A landscape with many peaks, sampled at points; each row gives a point and its height.
From any point a climber takes the steepest step (rise divided by distance) to one of its 5 nearest points. It stops when none of these is higher. Distance is the straight distance between rows; heights are no part of it.
q_308: 90; 116; 109; 94; 123; 89; 70; 136  height 3.81
q_586: 133; 124; 118; 101; 112; 58; 108; 111  height 3.57
q_713: 110; 116; 133; 88; 130; 86; 100; 130  height 1.18
q_266: 140; 91; 122; 106; 90; 115; 124; 108  height 7.59
q_605: 120; 85; 121; 103; 70; 148; 141; 105  height 3.71
q_613: 91; 109; 100; 103; 103; 97; 84; 114  height 7.60
q_728: 150; 112; 136; 102; 111; 90; 124; 114  height 7.40
q_13: 61; 105; 69; 102; 99; 93; 69; 98  height 7.46
q_164: 109; 102; 122; 100; 103; 110; 104; 114  height 3.08
q_524: 85; 114; 82; 112; 120; 61; 67; 121  height 6.01
q_852: 109; 81; 136; 88; 121; 132; 125; 120  height 7.14
q_107: 104; 94; 134; 93; 113; 123; 106; 122  height 7.28
q_104: 59; 90; 69; 101; 108; 81; 69; 61  height 7.49
q_361: 69; 97; 78; 105; 110; 67; 64; 67  height 7.63
q_388: 57; 97; 70; 81; 99; 110; 75; 23  height 7.38
q_865: 53; 93; 56; 92; 87; 116; 86; 82  height 7.79
q_892: 101; 87; 82; 109; 83; 92; 111; 71  height 7.48
q_414: 141; 111; 112; 117; 91; 67; 119; 95  height 4.72
q_238: 84; 90; 79; 104; 86; 92; 97; 68  height 7.80
q_783: 125; 115; 133; 99; 121; 89; 101; 116  height 2.85
q_492: 122; 117; 113; 104; 116; 56; 88; 116  height 3.98
q_919: 103; 112; 100; 106; 100; 76; 90; 108  height 5.66
q_696: 66; 115; 96; 95; 116; 100; 67; 134  height 5.32
q_803: 58; 106; 86; 103; 95; 126; 77; 120  height 7.01
q_14: 127; 88; 150; 82; 133; 114; 122; 120  height 1.58
q_426: 108; 89; 76; 109; 72; 113; 120; 74  height 7.08
q_859: 69; 106; 121; 94; 121; 121; 78; 131  height 4.21
q_227: 119; 89; 90; 101; 63; 143; 138; 92  height 8.00
q_250: 133; 79; 82; 116; 68; 92; 128; 70  height 5.70
q_460: 101; 100; 82; 106; 99; 71; 81; 87  height 7.41
q_119: 71; 92; 59; 95; 82; 112; 93; 70  height 7.89
q_935: 126; 81; 124; 95; 92; 146; 127; 110  height 2.01
q_731: 97; 96; 86; 112; 83; 107; 107; 89  height 6.88
q_689: 95; 101; 113; 97; 90; 129; 106; 114  height 4.32
q_285: 86; 108; 86; 102; 108; 54; 72; 84  height 8.32
q_791: 92; 97; 104; 98; 81; 153; 115; 107  height 5.77
q_479: 84; 92; 79; 100; 81; 132; 100; 101  height 7.15
q_643: 82; 112; 94; 103; 112; 85; 76; 116  height 6.05
q_758: 64; 106; 69; 85; 78; 150; 92; 102  height 7.42
q_782: 68; 97; 73; 96; 82; 126; 93; 100  height 7.56
q_775: 96; 94; 135; 75; 138; 118; 99; 132  height 2.33
q_440: 102; 83; 75; 103; 87; 90; 110; 35  height 7.69
q_4: 120; 103; 95; 112; 92; 72; 106; 95  height 5.99
q_121: 76; 110; 83; 106; 131; 43; 61; 93  height 7.04
q_291: 154; 121; 124; 104; 110; 55; 123; 108  height 3.99
q_687: 146; 97; 104; 116; 81; 82; 129; 96  height 4.00
q_530: 132; 86; 80; 111; 69; 104; 140; 58  height 6.03
q_262: 77; 113; 123; 87; 133; 100; 69; 142  height 3.00
q_659: 122; 97; 111; 105; 85; 104; 114; 110  height 2.87
q_723: 82; 86; 62; 99; 75; 109; 107; 58  height 8.05
q_234: 119; 105; 118; 106; 90; 103; 113; 121  height 2.27
q_909: 114; 90; 145; 75; 156; 96; 116; 131  height 0.37

Call two points neighbours if one is among the 5 nearest of the other. Go from one point of each pair to the other, from neighbour to neighbour, staying as high as possible. Name the lowest point that can't be avoided.
q_227 and q_285 => q_426
q_285 and q_107 => q_689
q_723 and q_285 => q_104
q_266 and q_613 => q_414

For each start below, name the point where the climber stops.
q_713 => q_266
q_291 => q_266
q_250 => q_723
q_13 => q_723
q_4 => q_285
q_782 => q_723
q_909 => q_107
q_414 => q_266
